Points on a hilly landscape, in no order, each with its height.
A climber steps from a point to the highest of its 2 nearest points, and stops where none of them is higher. Distance is the straight distance between rows; heights are no part of it.
zal: [-17   0 -19   5 -17   6   6   4  -5  -4   0  21   7  -1   6   5  -8  12
 -18  -9  -6  14   4  -5]  height 339
zovev: [ 29  11  25   6 -12  -3   0   5  25  12   9  -3  -5   7  -1 -10 -14 -11
   7  29  37 -28   1   0]  height 591
zuf: [ -5  14  19 -12  -9  -3 -14  23   3  11  -5 -16  -3  14 -10 -28 -11   9
 -21   0   5  -3  14  -9]  height 458
fasek: [-13 -33   1 -13  45 -13   8  -8  -5  12  10 -11  10  -2  -7   8   2   3
  -1  -7   5  -1   2 -14]  height 606
sebi: [ -4  -6  -5 -14  33   5  -9  12  -8   5  18  11   0  -2  29 -11 -31   7
   1  -8  18 -14  20  -8]  height 417
Zekug: [ 15  -2 -18  -2  -2   8   1   3 -11   7   6  19   7  17  -9   2  13  -6
 -12 -12   6 -10  24  16]  height 400
Gired: [  8   2   6  18 -21   5  26 -13   4  -8  -5 -16  32  25   7  -3  11 -16
   7  25   5  -6  -7  11]  height 711
bigu: [-12   5 -10  11   9   8   6 -19   7 -39  -3  28 -11  -4 -22  11  27  -4
   9  -5 -33   6 -11  15]  height 240
rep: [  5  10  -3  20   8 -24  16  -4   6  -1 -31 -42  -5   3   1   2   7  24
 -10 -17   3 -16 -10   3]  height 254
Ren: [ -5 -20  -3  -5  42   2   0   7  -4  12  16  14  -5 -17 -10   4 -13   5
   5  -3  21   5   5 -17]  height 612
bulid: [ -9   3   5   4  -5   3  20 -20  -7 -21 -26 -13  16  10  10 -11  13 -13
  33  29 -39   1 -26   5]  height 153
zosa: [ -1   6  -3   8 -27  10  23  -1 -10   1   5  13 -10 -11 -18   4  -8   9
  12  13  24  14 -15 -12]  height 391
kareb: [  2 -10   1  -4  25  -1  28 -15  -9  -7  15  14  -4   9 -18   7   2   6
   5  10  25 -10  -2  -9]  height 771
Rire: [ 12  -3  -8   3   3 -17   5  -3  17   7  -5 -18  -1  18   6 -10  -6  10
 -21   6  15 -27   8  15]  height 363
sisa: [-11  -2   0  -3  10   9   7 -15  -4 -17  13   9  -5  11  28  -9 -15   8
  34  43   2  -2  -7   3]  height 344
nadiv: [-10 -15   1   8  -6 -13   3 -12   9  12  -1 -14  16 -13  16  13  -2  10
 -11 -14  -9  10  -6  10]  height 148
biv: [ 10  -4   1  11 -26 -18 -14   9  24  27  -4  13  -2 -22  -6  15  -5 -27
 -22 -16   4   4  10  -1]  height 436
ratu: [ -8  -1  10  -1  16   7  -6   7  -6   4   1  -1  -6 -13  19 -10 -24  18
  18  13  13   1  -9 -14]  height 566
lufe: [ 26   9 -10   3 -23 -17  -9  -5   6   7  -2 -10 -29  -7   6  23   6  -1
 -14 -31  10 -12   9   2]  height 342
lika: [ -1   6   6  -1 -22  17  16   2 -18   3  -4 -10  23 -28  -1  -7   4 -26
  19  20 -28  27 -32   3]  height 211
nemuf: [-14  -9  20  -2 -25   5  -8   3   2   3   4 -17  10   3 -13 -13  -1  16
  -9  17   1  19  -9  -7]  height 401
gabo: [  2  -8   5  -3  -4  33  -5  -5 -28 -24 -11 -17  21  11   8  -9   6 -21
  21  24 -40  10 -20 -27]  height 138
pufa: [ -8  -3  12   0  20  15   6  -2  -9  -3  12  19  34   5  16  17 -11 -32
   5  -1  10  11  11 -21]  height 468
Forav: [ -2  17 -20  -8  -8 -43  22  -3  19  13  -8 -10  -7  -9   1   7 -13  -4
 -27 -30  -2 -17   5   4]  height 347
talof: [-20  -3 -10   9  13   2  21 -15   4 -28  -7  25  10  -3  -9  10  12 -17
  14   7 -30  15 -11   2]  height 262
bebof: [-11 -11  16  -8  25  -6   0  -4  -9   9   0 -22  14   8  -5   8  17  -3
  -4 -10  -2   4   9  -3]  height 745
Vor: [ 25  -9   0   9 -14  17  -5   7   3  10   3   7  19  12   4 -17 -19 -17
   5  31  13  -9 -17  -7]  height 522
pirav: [-14 -19 -13  -5  11  15   7  10 -19  -1   1  10   5  16   0 -24 -13  21
   5  20  17  -7   9 -19]  height 309
baf: [ -9   0  -2 -18  13 -12  -5 -12  13 -22  16   7  -4  21  14   8  -9   9
 -24 -12 -30  -2  12   5]  height 385
baki: [-21  17   4  -7  16  -4 -14   8  -1  11 -15   4   1 -22  19   1  -2  -1
  13 -10 -22  17  -3  14]  height 635
fes: [ -9   3 -15 -18   8 -28  22  -8   4  11  18 -14   4  -4  -5   8 -15   0
 -23 -22  20 -11   9   0]  height 378
pazok: [ -9 -17 -18  10  12  -8  -6 -12   8   8 -17 -11  21  -1  39   9   3   8
  -2  -7 -21  -3  -3  20]  height 200
fabu: [ 10  -7  16  -5   5 -14   2 -11  10  -7   1 -31  14  22 -14   9  27  -6
 -27 -19 -16 -16  10   8]  height 318
Tunik: [  1  21  14   5  17 -11  18   7  -9  15  -2 -21  -4 -10  -9   3  -2   3
   9  -9  45 -14   6 -10]  height 491
Vuva: [ -3   5   0  -6 -15  28 -12   2 -21 -16   8   1  -7  -1  -1  -5  12   1
  20  25 -17  26 -15   7]  height 187
fofuv: [  4  12  21  11   3  -4  11  18   5   2 -21 -24  20  22 -20 -22   8  -8
 -16  14   8 -10   1  -4]  height 521
podam: [-13 -21  -3   2  20  11 -28   8   9 -12  -1  11  -4 -18 -20  -5   8   1
 -10  -3 -32  24 -12  -7]  height 311
fekag: [ -1  21 -11  -9  15   2 -12   9   2  -7 -15  27 -23 -10 -23  -1   3   4
  -8 -39 -23  -7   6  -8]  height 418
memuf: [  2  21 -12  -9 -26 -35  -3  17   8  14 -17  -3 -34 -13  20  -7 -24  -1
 -17 -15  20 -23  27  -9]  height 185
zum: [  2  -2 -16   1   7  10   9  12 -27  14  -7 -16  -2   9  -6  -8   3  23
   2  -8  34  -9  10  -5]  height 446
Gon: [ -8   6   6  13 -11  10   9 -12  -9 -16 -18  -2  23   0  -3  15  35  -7
   9 -19 -27   3  -5   7]  height 381
rinaz: [  4  -3 -10   2   8 -28  12 -13   9   0 -11 -43  -6  16   9  -4   9  20
 -14  -4  -1 -20   0  20]  height 310
zaz: [ 11 -21 -33  14   9   3 -13   7  18 -19  -1  45  -8 -21 -22   5  -1  -7
 -10  -3 -13   7  -8   6]  height 403
Tokun: [  3   7 -14 -29   1   5   2  -2  -9   6  42  -1  -9   2  13  -2 -15  14
  -6  -9  36 -24  27   3]  height 432
zanat: [ -6   8 -23 -30  -1 -22  16  -2  -3  13  33 -21  -6 -15   4  -1 -17  15
  -9 -19  42 -25  15  -2]  height 409
tudul: [  1  17  17  11 -15  -4  -6   4   9   7 -19 -25   6  10  19  -6  13   1
   8   8  -7  -1  -3  27]  height 255
bopop: [ 12  11  10   2  -8  -6 -12   1  16   3  -8  14 -23  -5 -10  -2  -8  -8
   0   7  -1   4 -11  -9]  height 382
lan: [ -3   2   7  -1 -10   8 -10  23   4  11 -26  -7  14  18 -24 -32   3   1
 -20   0  -7  -6   3 -12]  height 479
madi: [ 28   4  13  14 -17  -7 -16   0  10   6 -12  -9 -18  -3  -7   9  -5  -2
 -10 -13   8  -2  -4 -16]  height 366
mevan: [-19   2  17  -3   4  -8  31  -1  -2   1  -1 -15  23  17  -9 -10   0  -1
 -13  11  17  -9   8  -7]  height 587
led: [  8 -10   0  -7  -4 -18  -3  -7  19  18  25  -5 -17 -15  19   3 -17   9
  -3   9  30 -14   9  18]  height 314
fur: [  9  25   1  -9 -31  15 -25  28 -18   8  -7   8 -25   3  -8  -4   6  -1
   1  -9  10   3  21   0]  height 170
verab: [ 14   3   2 -13  -8   6   0   1 -11   7  27  -4 -15   9  -9   2   1  12
  -5   4  31 -12  22   9]  height 462
givud: [ 23 -12  -4  13 -20   6 -10  -7  10  -4  -2   8   0   6 -36  15  26  -1
 -22 -17 -11  -7  -8   3]  height 274
papu: [ -8  16   8  -4  15 -14  14 -17   5 -30   5  17 -12   2  11  20  -4  12
   5 -12 -26  15  -7   0]  height 465
kufub: [  4  -9 -13 -20  37  -6 -11   6  -9   2   4  -3  -5  19  21 -14 -17  20
   0  -9  -2 -19  19  -1]  height 390
Nezer: [ 18  -4  11  22   2   0  10 -11 -17  -1  -5 -42  -5   6   9  14  14  24
  11  -2  28  -6  -8   3]  height 201
Sose: [-16  -9  -3   6  -2  15   1 -11  -3 -10 -22  -3  23   0   6 -11  24 -27
  26  21 -50   4 -13  14]  height 178
loz: [ -3  33 -13   1   4   2   5  13 -11   9 -10  13   3   5  33  -4 -13  -2
   6 -13  17  -9  17  13]  height 215
nud: [ -3  -5 -10 -10  31  12  -2   7  -8  -2  15  28  16  14  16   0 -15 -21
   4   3   5 -10  24  -6]  height 442
teg: [-18  10 -10 -23  14  -5  17 -11 -20   0  33   3  -1  -3   8  24   9  -5
   1 -18   8   1  28  22]  height 179
Lak: [ 22  -6  -6  -6   1  10  -6  15 -20   9  14 -20 -17  18  -5 -13   5  24
   0  -5  40 -22  20   4]  height 496
rel: [-28  -7   1 -17  -1  -5  18 -12  -7  -1  41   2   9 -16   2  17   8   5
   2  -3  15  14  18  12]  height 162
vev: [ 19 -13  -3   7   8  35  -7  -7 -16 -29  -1   9  12  16  -2   4   9 -29
  18  21 -29  10 -15 -23]  height 122
gofak: [-11  21   2 -16   0 -31  11   0  26   4  -1   6 -10  -2   7   1 -26  -1
 -22 -12  -7  -7   5   0]  height 328
tun: [ -1  -4  26   0  -1 -12  13 -22   5 -17   6 -18  31  19  -1  26  20 -13
 -16 -22 -20   2   9  -3]  height 348
kapeg: [  0   6   2  12  -1   8 -14  -6  14  -4 -16   7  21  -8  19  -2  11 -27
  10   2 -38  -3 -21  17]  height 212
Zadi: [ 12 -21 -14  -5  21  -8 -31  -3   6  -1   8  -1 -22  -9   4   9   0  14
  -6 -16 -14   3  -3   6]  height 601
val: [ -2   9  22  -5  -8  -2   5  -3  14 -11  19  17 -13  -5 -14   2  -8  -7
   4  18  -4  17  -9   0]  height 396
lemo: [  6   4  -6  -3 -13  24 -21  30 -16  14   8  21  -3  -2  -6  -9 -11  -4
   1  -9  13   7  16 -11]  height 175
Tib: [ 35  -3   0  17 -16  25 -15   8 -14   7  -2   2  11   9   4   3  -9 -10
   6   3  16  -1 -14 -13]  height 571
faso: [ 11  -3  18  14 -17  -2   4  -9   0   6   6 -21   5  -4   5  15   6   5
   7   7  21   4  -9   5]  height 260
fipok: [  0 -29  -3  17 -16  -3  13 -14   9   3  -4 -14  20  19   5  -1  14   3
   1  26   4  -6  -9  17]  height 523
kof: [-15  -4   0 -22   4 -15  -2   1   6  16  19 -29 -11   0  20 -11  -7  20
  -5  11  20 -20  23  21]  height 329
Vule: [-22  -8  -5  -3   5  16  -1  10  -7   5   2  17  28 -12  18 -16 -17 -25
  17  27  -7  15  -7  -3]  height 253
Vuli: [  6  15  -7   4 -12 -10 -10  20   8  25 -33   7 -13 -13 -22 -10   7 -11
 -11 -21  -1 -16  10  -3]  height 454
getaf: [-11  22  -1 -16   8   1  -2   1 -13   5   5   4   7   9  25   5   5  -7
  -1 -12  -2  -5  27  22]  height 199
dorod: [ -2   8   7  -9  21   9   7   3 -17  10  -4  -4  -2  10  -6 -12  20  -9
  29  23  18  -5   4  11]  height 609
gib: [ -9  15  -1   7   2   8  -5  14 -10  22 -23   0  14 -29  10  -9  -7 -14
  20   6  -7  18 -21   1]  height 717
duri: [ 13  -6  -5  19  17  11   7   4 -21   7 -23 -15  13  11  -3  -3   7   5
  10   3  17  -7  -9 -12]  height 377
belud: [  0 -13 -22  12  -3   4 -10  12   8   3 -10  32  -7 -32 -31  -4   1 -10
  -2   2  -6  20 -13  -4]  height 429
pugu: [ 11  -4 -25   8 -30   8 -19  10  13   4 -15  29 -21   2   5 -22 -13   6
  -6  12 -11  -5  -1   9]  height 476
Befu: [ -1   9  -1 -14 -19 -16 -16  26   8  17   1  19 -21 -17   2  -4 -28 -12
 -13 -15  17 -10  28 -19]  height 183
Tila: [ 37 -13   0   7  16  12   0   1   0  -4  13  27  -8  16 -13  -5  -9  -9
  11  19  20 -16  -8  -9]  height 641
niv: [  9  -2   3  -9   3 -20   6   2   8   4  -5 -30   4  20 -29 -10   7   7
 -38 -26  -3 -16   6  -8]  height 273
zepov: [-25 -11   0  -8  15 -22  20 -12  10   2  18   5 -23 -23  -4   3 -12  19
   5  12  10   9  -4   5]  height 500
Suvik: [ 20  11 -11  15   9  -7   8 -17  15 -13 -12  21 -12   7   8  12   6  -5
   9   1 -12 -13 -13  17]  height 419
Losob: [  5   2  11  18 -28   1  22 -17  -5 -10 -11 -12  25  10  -9   6  32  -8
  11   7 -18   8 -18  16]  height 493
som: [ -9   2   9  -8  12 -28  12  -7  27   5   1 -17  11  14  16  -7 -16   1
 -24   3  -5 -15   7   9]  height 327
pas: [-13 -31   1   3  -7  15   4 -20  -7 -22  20  -7   7  12  26  -4  -1   5
  30  44  -3   7  -7   2]  height 315
viz: [  0 -11  -3  -3  33  13  13  -3 -11  -8  14  28  -1   8 -13   0  -3 -17
  22  26  16  -3   1  -8]  height 689
tolo: [ -4  17  10   7  -7   6  -2   1  -8   0 -15  -5   6  -9 -15  15  24   1
  -1 -30 -10  13 -10  -1]  height 370
nupo: [ -4  37  12 -13 -29 -11  14  -1  -2  -2  16   0 -17   2  11   8  -5   2
  -3 -10  22  -3  18  12]  height 340
popa: [-17 -38   3   1   1  18 -15 -12  -9 -13  13 -16  21  15  34  -3   0  -4
  16  29  -9  10  14  -8]  height 286
Leru: [  5 -32 -28   2   2   4  -1  -5  -5   2  -5  10  -6  20 -15 -19  12  23
  -3  20  -3  -8  -2  11]  height 362
fip: [ -4  -7  14  -6  24   1 -16   9  -8  12  -6 -20   3   1  11   2  -9  12
   0 -11   5   6  -1 -16]  height 624
Kaluz: [  6  -8 -18  13 -13   4 -23  24   1  25 -32  17  -9 -28 -18  -5   1  -5
  -7 -27  -6   2  -6 -16]  height 481
pava: [ -3   9  12   4  -3  19  17  -7 -15 -20 -10  -9  30  16  23  -3  -8 -19
  23  21 -16  10 -16 -21]  height 156
Zupa: [ -7   6   6  -5  10   0  36  -8  -5 -11  14  -1   7  16 -10   0 -10  15
  -6   8  37 -21   6 -18]  height 668
leze: [  6 -13 -24  11 -10  17 -40  23   1  12 -19  21  -7 -27  -2 -11  -4   2
  -4 -11 -21   7  -5  -1]  height 512
Misez: [ -6 -19  -1 -18  13 -21  -6 -19   1  -4  13 -37  12  11   2  13  17   4
 -24 -29 -28  -7   8   3]  height 389
Fanom: [ -6 -26  -1  -3   2   0 -11 -16  15 -19  30  11   5   2  14  14   1  -5
  -4  17 -13  17   9  20]  height 270
ket: [ -4  -8  34  -6  -7 -24  14 -25   7 -17  27 -27   5   9   1  22  15  17
   3  -6 -14  11   1  14]  height 88
rud: [ 17  12 -20  -4  -9   0  -4  19  -3  20 -12  13 -11   5 -13 -12   5  -8
  -9 -18  14 -20  26  12]  height 434
dobog: [  0 -11 -27  -8  23  -7 -14   1 -12   0  10   3 -15 -18  17  15 -17  20
  -5 -30  -1  11   3  -9]  height 718
Sagu: [ -3   8 -30  -1  -5   7  -3   7  -5   0   1  35  -4   0  -3   5  -1  -5
 -15 -23  -9   1  14   8]  height 367
vupam: [ 22  31  -4  18 -15  -6   2   9  -8  10 -16 -24 -22  -3  19  10  -1   7
   5 -15  36 -17  12   7]  height 198
noto: [ 15  14  -9   3 -21 -18  -2   8   2  10   1 -20 -25  -4  20  -5 -15  11
 -11 -12  35 -24  21   5]  height 189
Veles: [ 17  15  28   1   5  -1  11 -11  14  -3  12  -2   4  14   3   0  -5 -15
  18  25  20 -13 -10   5]  height 552
Nok: [-13   4  19   8 -25 -18  23   3  18  18 -14 -10   2 -19 -17 -12 -10  -4
   9  21  10   8 -18  -1]  height 445
kikan: [ 14 -27   7   8  11   5 -25  -6   4  -2  18  -4 -13 -20   1  10   4   2
  18  15  -4  23 -17   6]  height 332
fup: [  8  -9   3   3  -3  11 -20  -5  17 -12   3  22  11   9 -19   4  14 -20
 -20 -11 -30  -3   0   4]  height 313
Kiv: [ -9  -5 -12 -14 -16 -20   1  13   6  16  -4  -5 -10  -8 -14 -11 -21  15
 -33 -19  12  -4  14 -22]  height 243
Libeb: [  0 -14  14   0 -33   1 -13   6   7  13   0 -10  -4  -1 -29  -7  23  10
 -23   0  -7  16  -2   1]  height 368
Geg: [ -5   4   6 -13   7  14   9   9 -13  11  15  16  -1   3 -18 -16   0  -9
  18  31  28  -2   5  -4]  height 653
Relo: [ -8   0  24  -9  -6   2 -11   5   7  -6  -1 -20   5  28  -5 -18   1  15
 -17  15 -12   5   4   0]  height 433
putim: [  3 -12 -12  14   2   6 -18 -15   7  -3 -18   0  11  -6  17  10  28   0
   7 -13 -28 -11  -9  28]  height 268
tezaz: [ -9  -8   5  -4 -16 -10  16  -1   3   2  15 -16   2   2 -16   4 -20  23
 -34 -12  22  -2   2 -26]  height 227
Fubes: [-16   3 -18   2 -11  13  19   4 -15  -5  -7  15  12  19  -3 -10  -9  16
  -9   9   8   2   4 -15]  height 312
sos: [  9  16  13  -8  21 -12  -6 -13  14 -20  -2   7 -21  14  12   6  -9  13
  -6 -10 -23  -5  -8   2]  height 420
tidep: [ 23   1   4 -13   8  11 -12  29 -12  17   3  -2 -12  23 -15 -28  -1   7
   4   0  28 -24  28   5]  height 529
vos: [ -6 -30 -16  -7  21   7  -6  11  -5   3  -9  13   5  24   0 -31  -6   7
  -3  21  -9 -10  12  -2]  height 326
gifud: [  0   8  -7  -1 -15  38 -22   4 -19 -33   4  18 -12  -9 -17  -1  24   1
  14   4 -34  23 -15  10]  height 202
Zono: [ -1   7  -4 -17 -11 -22  -6  11  14  10 -11  -6 -14   2 -33  -9   0   2
 -39 -26 -11 -11   9 -15]  height 252
ral: [  7  15   7  11   7   7  15  -7 -18  -6  -9   3 -22  -8 -21  14  13   9
  22  -9   4  18 -23 -12]  height 59
mebar: [ 10  16  23  16 -20 -14   7  -1  19  -3 -27 -28  -2   4  -3  -8   2   2
   1  11  -9  -1 -23   1]  height 287
gad: [  0   7  33  12   1 -12  17 -13   6 -12 -10 -31  20  13  12   3   7   4
   9  10  -8   5 -15  -2]  height 341
tuk: [  4   8  -1  13   3  12   6 -11 -12 -24  -9   6 -10  -9  -4   8   2  12
  22   5 -19  22 -38 -12]  height 80
Vifil: [  4 -13  -3   1  -9 -11  -5 -16  22  -1  30  10 -11 -18  13  21 -11   1
  -5   6   7  11  -1  19]  height 296
dosat: [ 11   6  -9  10   5   9  12 -17   0 -18   0  16 -10  13  15   1  -2  -4
  25  29  -4  -2 -23   8]  height 375
rida: [-10  -6   5  -3  -3  23   7   3 -22   8  -2 -13  38 -16  16  -6   3 -33
  28  25 -10  19 -18  -1]  height 238
fov: [  2  -9  -7  11 -27  -5 -17  12  18  15 -14  23  -6 -36 -29   7   7 -24
 -15 -17 -11  10  -2 -12]  height 453
zitut: [-25   6 -10  -3  21  -2   6  -4  -6 -21  -4  15  -7  -9  14  10 -12  18
   3 -12 -20  23  -5 -10]  height 517
mufid: [-14  -6 -14 -22  21 -18 -11   9  -4  14  -5 -21  -2  11  14 -22  -5  22
 -14  -5  -3 -14  20  13]  height 355
Fideb: [  0   2 -19   8   3   5  -5 -19   8 -17  -8  15  -2 -16  -3  22  35  -4
  -2 -33 -29 -20  -6  28]  height 330
keza: [-17  -1  -9   2  14  15 -17  14   3  -6 -19  16  10 -19 -13 -21   4 -18
   6   6 -41  12 -24  -1]  height 284
rodo: [ -9 -21  -6   2   4  15 -16  -5  -4 -10   4   4  11  11  16   5   9 -10
   6   6 -22   9   5   7]  height 259
temun: [ 14  -3   2  12  17  16   3 -18 -14 -29  -8   6   1  12  -4  13  16  -3
  22   7 -22   8 -23 -16]  height 104
buve: [-16 -11 -19  11  -4  -1  12  -8   6 -16  -2  24  21  -3   1  13   0  -9
 -12  -5 -22  20  -6  -4]  height 299
Mur: [-12  29  13  -2  -8   7  -7  23  -9  11 -23   4  -5 -10 -15 -10  12  -8
   7  -9  -8  11  -1  -4]  height 421
bepad: [ -2   6   8   2 -24   2  18   2   5   8  -2  15   2 -16 -19  -5   1 -14
  10  24   3  20 -24  -1]  height 416
Lar: [  1 -34   2   4  28   2 -17 -12   1  -4  20  -8   6  -8  23  16 -10   9
  11  12   5  13  -2  -7]  height 380
dez: [ -3  24  24  -8  26  -8  24  -4  -7   3   1 -18  -8   8  -4   0  14  -2
  23  10  26 -10   9  10]  height 549
rikip: [  3 -15 -23   1  34   2  -3   6 -11 -11  14  24 -14 -23 -12  19  -7   7
   5 -12   3  19   1  -6]  height 688
lupo: [-17  -9  26 -10 -15 -23  16 -14   9   2  24 -26  22  -8   6  14   0  10
 -13  -9   1  11   8  11]  height 112
dozat: [-18  -3   4 -10  18   3   1   2  -3   0  17  13 -21 -11  -4 -16 -19  24
  15  27  14   4  -3  -9]  height 538
zaf: [ -8  -3  29   5   4  -6  16 -20  -2 -20   5 -15  28  16  16  17   8 -12
  14   1 -17  10   4  -7]  height 405
Nidi: [  4  -2  -7  11 -24  21 -18  17  -8  17 -10   0  18 -18  11  -9  -8 -13
   5  10  -3  20 -20  -6]  height 647
gozu: [  3   3  -2   8 -12  27 -20  -6  10 -36   1  24  -4 -21 -24   4  28 -19
   8  -3 -42   5 -22  14]  height 219
Bisu: [  6   9   0  -9  27   5  -3  25 -18  16 -12  -4   2  19 -11 -23  11  -6
  13   4  17 -16  22  11]  height 560
bil: [ -3  23  23  14  -8  -1  24  -1   1  -8   1  -9   9  -4   8   3 -26  15
   3   0  25   7 -14 -29]  height 190
fite: [ 14  13  17  10 -10   0 -20  16   6  20 -15 -25   3  -1  21 -11  -4  -4
   1   3  12  -8   6   7]  height 235
Gura: [-27 -11 -12  -1   6  18 -15  14  -5   4 -14  11  30 -13   8 -15  -2 -23
   3  10 -28  25  -8  -3]  height 265
piv: [ 24  -6   7  16 -13   6 -14 -10   2   7  14  -5 -19 -20   3  17   8  -1
  24  16  16  12 -23  11]  height 298
pibal: [ -5   5   9  -2 -23  23  -8  -3 -20 -11   9 -13  -8  11  18  -6   8  25
  22  25   3  12  -7   5]  height 169
gifa: [  3  25  18  13   4  12  20   0 -12 -13 -13 -12  20  12   9   0 -15  -6
  15  10  14   3 -19 -26]  height 173
lel: [  7  13  12   2  14  10   4  10 -15   9  -3   3 -14 -20 -13   6  -6  -4
  27   6  21  14 -21 -23]  height 48
fepe: [-25  10 -12   1  18   1 -12   4   3 -10  -9  18 -16 -27   4   6   3   9
   9 -15 -30  24  -4   9]  height 576
loda: [  0   8   1 -15   3   7 -29  25   1   9   7  25  -5  -5   4  -7 -25  -8
 -16 -19  -2   8  24 -11]  height 180
nin: [ -2   8 -24   1   0  -6   9 -21   4 -17  -1  21 -15  -2  11  20  18   4
   4 -19 -22  -7   2  31]  height 373
nefug: [  0   5  -7   8 -27  -1  13  10  -8  17  -2   6  -6 -15 -16   5  -4   4
  -5  -5  33   4   5 -13]  height 365
muvov: [  1  19  -2  -4 -37 -10  12  12   0  18   2   9 -26  -7  -7  -4  -5  -6
  -3   1  35 -10  22  -1]  height 351
Sapi: [  3   5 -18   3  24  18  -7  13 -11  -2 -22  29  -7 -13 -21  -9  13  -6
  10 -16 -16  -4  -7  -4]  height 394
pupiv: [ 18  -2  -2  13   1  22  -4   6  -9   7   1  19  25   5  -1  12   2 -29
   1  -5   7   7   2 -13]  height 510
Tigir: [ 26 -11  12   1  -1   0  -2   0  17  10  21  15 -11   1 -16   0 -14  -9
   3  21  35 -15   1  -7]  height 610
pup: [ -7 -23  11  -1  33   9  -3 -13  -9 -12  16 -13  12  18  29   9 -17   3
  16  13  10  -8   7 -24]  height 425
lun: [ -2 -10  22  -5  14   0  17 -18  11 -14  17   4  12  17   1   0  -4 -18
  18  38  -1   0 -13  -5]  height 499
Zipi: [-16   7  18  -3  -1 -28  19  -3  19  17   0  -8 -16 -18  -3  -5 -14  11
   5  13  17  -1   0   6]  height 469
noba: [  4 -21 -14   7   5  -5  10 -12   9   5   1  -1   3  14  -8  -1   7   6
 -12  11   4  -7  -5  12]  height 422
Sizu: [ 22   5 -27   7  -4  -3  -2  -2  11  -4  -9  38 -23   9   1  -5  -1  -2
   2   7  -8 -16  -3  19]  height 456
zor: [-14 -20  18   1  29   4  11 -14   0 -13   3  -3  20  21   2   1  -8 -11
  13  20  -3   5   1 -29]  height 459
tam: [-18 -11   5 -14  21  -8 -11 -13  14 -20   5   8  -3  -6  -9  11   8   5
 -16 -13 -39  16  -2   4]  height 349
Maz: [ -1  -1  -4  -7   4   0 -12 -14  12  -5   9  11  12   7   0  18  23 -26
 -19 -22 -25  -9  16  26]  height 343
siz: [ -7  14   7  -7 -24   8 -10  -1 -16  -9   4 -15 -23   8  11  -1   9  35
   2  -5  -1  13   3   5]  height 150
zibid: [ -3  10  24   8 -27  -5  23   1  11  -5  13 -21  12   7  -7   1 -16  15
 -21   6  33  -9  -1 -23]  height 208
zap: [  5   0 -16  12  22   1   4   2  -8   4 -28  11  -2   5  -3  -2   3   6
   8  -8  -3  -6 -10  -7]  height 356
radi: [  5   3  -3  -7  -9  -8 -18   1   8  11   9  -6  12   1   6  17   5 -14
 -29 -33  -6  -1  17  14]  height 379
zose: [  4 -12  -6 -26  18 -23 -24   4  10  15  10 -21 -21  -7  -8  -3  -4  11
 -20 -26 -13  -6   8   4]  height 534
Rali: [-31  -3  13 -12   0  -3  24  -9   5  -6  37  18  10 -23  -4   2  -5  -5
  17  28  11  19   5  12]  height 146
kuda: [  5  35  -3  12  -7 -23  19   5   1  -2 -30 -22 -18  -3   9   0  -6  13
  -7 -18  16 -10   2   1]  height 216
lek: [  8  -1  -8  14 -15  19 -31  11  -6   1 -19   2   4  -6   2  -7  -4   9
  -4 -10 -19  10 -17 -17]  height 568
bok: [ -7  23   9   0 -12  -5  -5  24  -3  20  -7  -8   5  -8  17  -7 -18  -6
  -4  -8  29  -9  18   1]  height 225
lovod: [ 18  27  -5  -8 -35 -20   9 -12  -1  -5  16 -15 -32   2   8  21  -1   5
 -17 -25  20  -8  17   7]  height 325
posaz: [-14 -24 -15 -32  32 -14 -19  -5  -5   6  18 -23   0   5  -8  -3  14   5
 -16 -24 -22  -5  17   5]  height 473
Sanis: [  0  30   4  -6 -12   5 -19  23   2   5 -35  14 -26 -11 -29 -16   9  -1
  -3 -23 -19 -11   4 -11]  height 439
Lep: [ 22  -9 -13   9 -21   9 -11  11   7   5  -5  17  -8  17  -2 -26 -14   7
  -5  27   9 -13  -9  -6]  height 494
ruko: [  2   1  -1  -2 -26 -25  -1  -1  18  14  12  -6   3 -19   6  23 -16  -7
 -29 -29   4   7  10  -2]  height 413
Nube: [ 20 -20  -1  27 -28  -1  -2 -15  18   8  -7  -6   7  -7 -13  14  22  -6
  -9   1 -10   4 -23  13]  height 214

Call two points neighbours if one is among the 2 nearest of the other. Go from one point of each pair to the other, from neighbour to neighbour, staying as high as possible. Name the lowest point that can't be avoided.
dobog and bebof: fasek
zaf and bebof: fabu
zaf and Tib: bulid
kareb and Gired: zap
Gired and Vuli: tolo

For each start below, name the point where the climber stops.
rida: gib
kikan: kareb
lupo: Tib
rel: zaf
bulid: Tib
nupo: bebof
Fanom: Tib
lovod: bebof
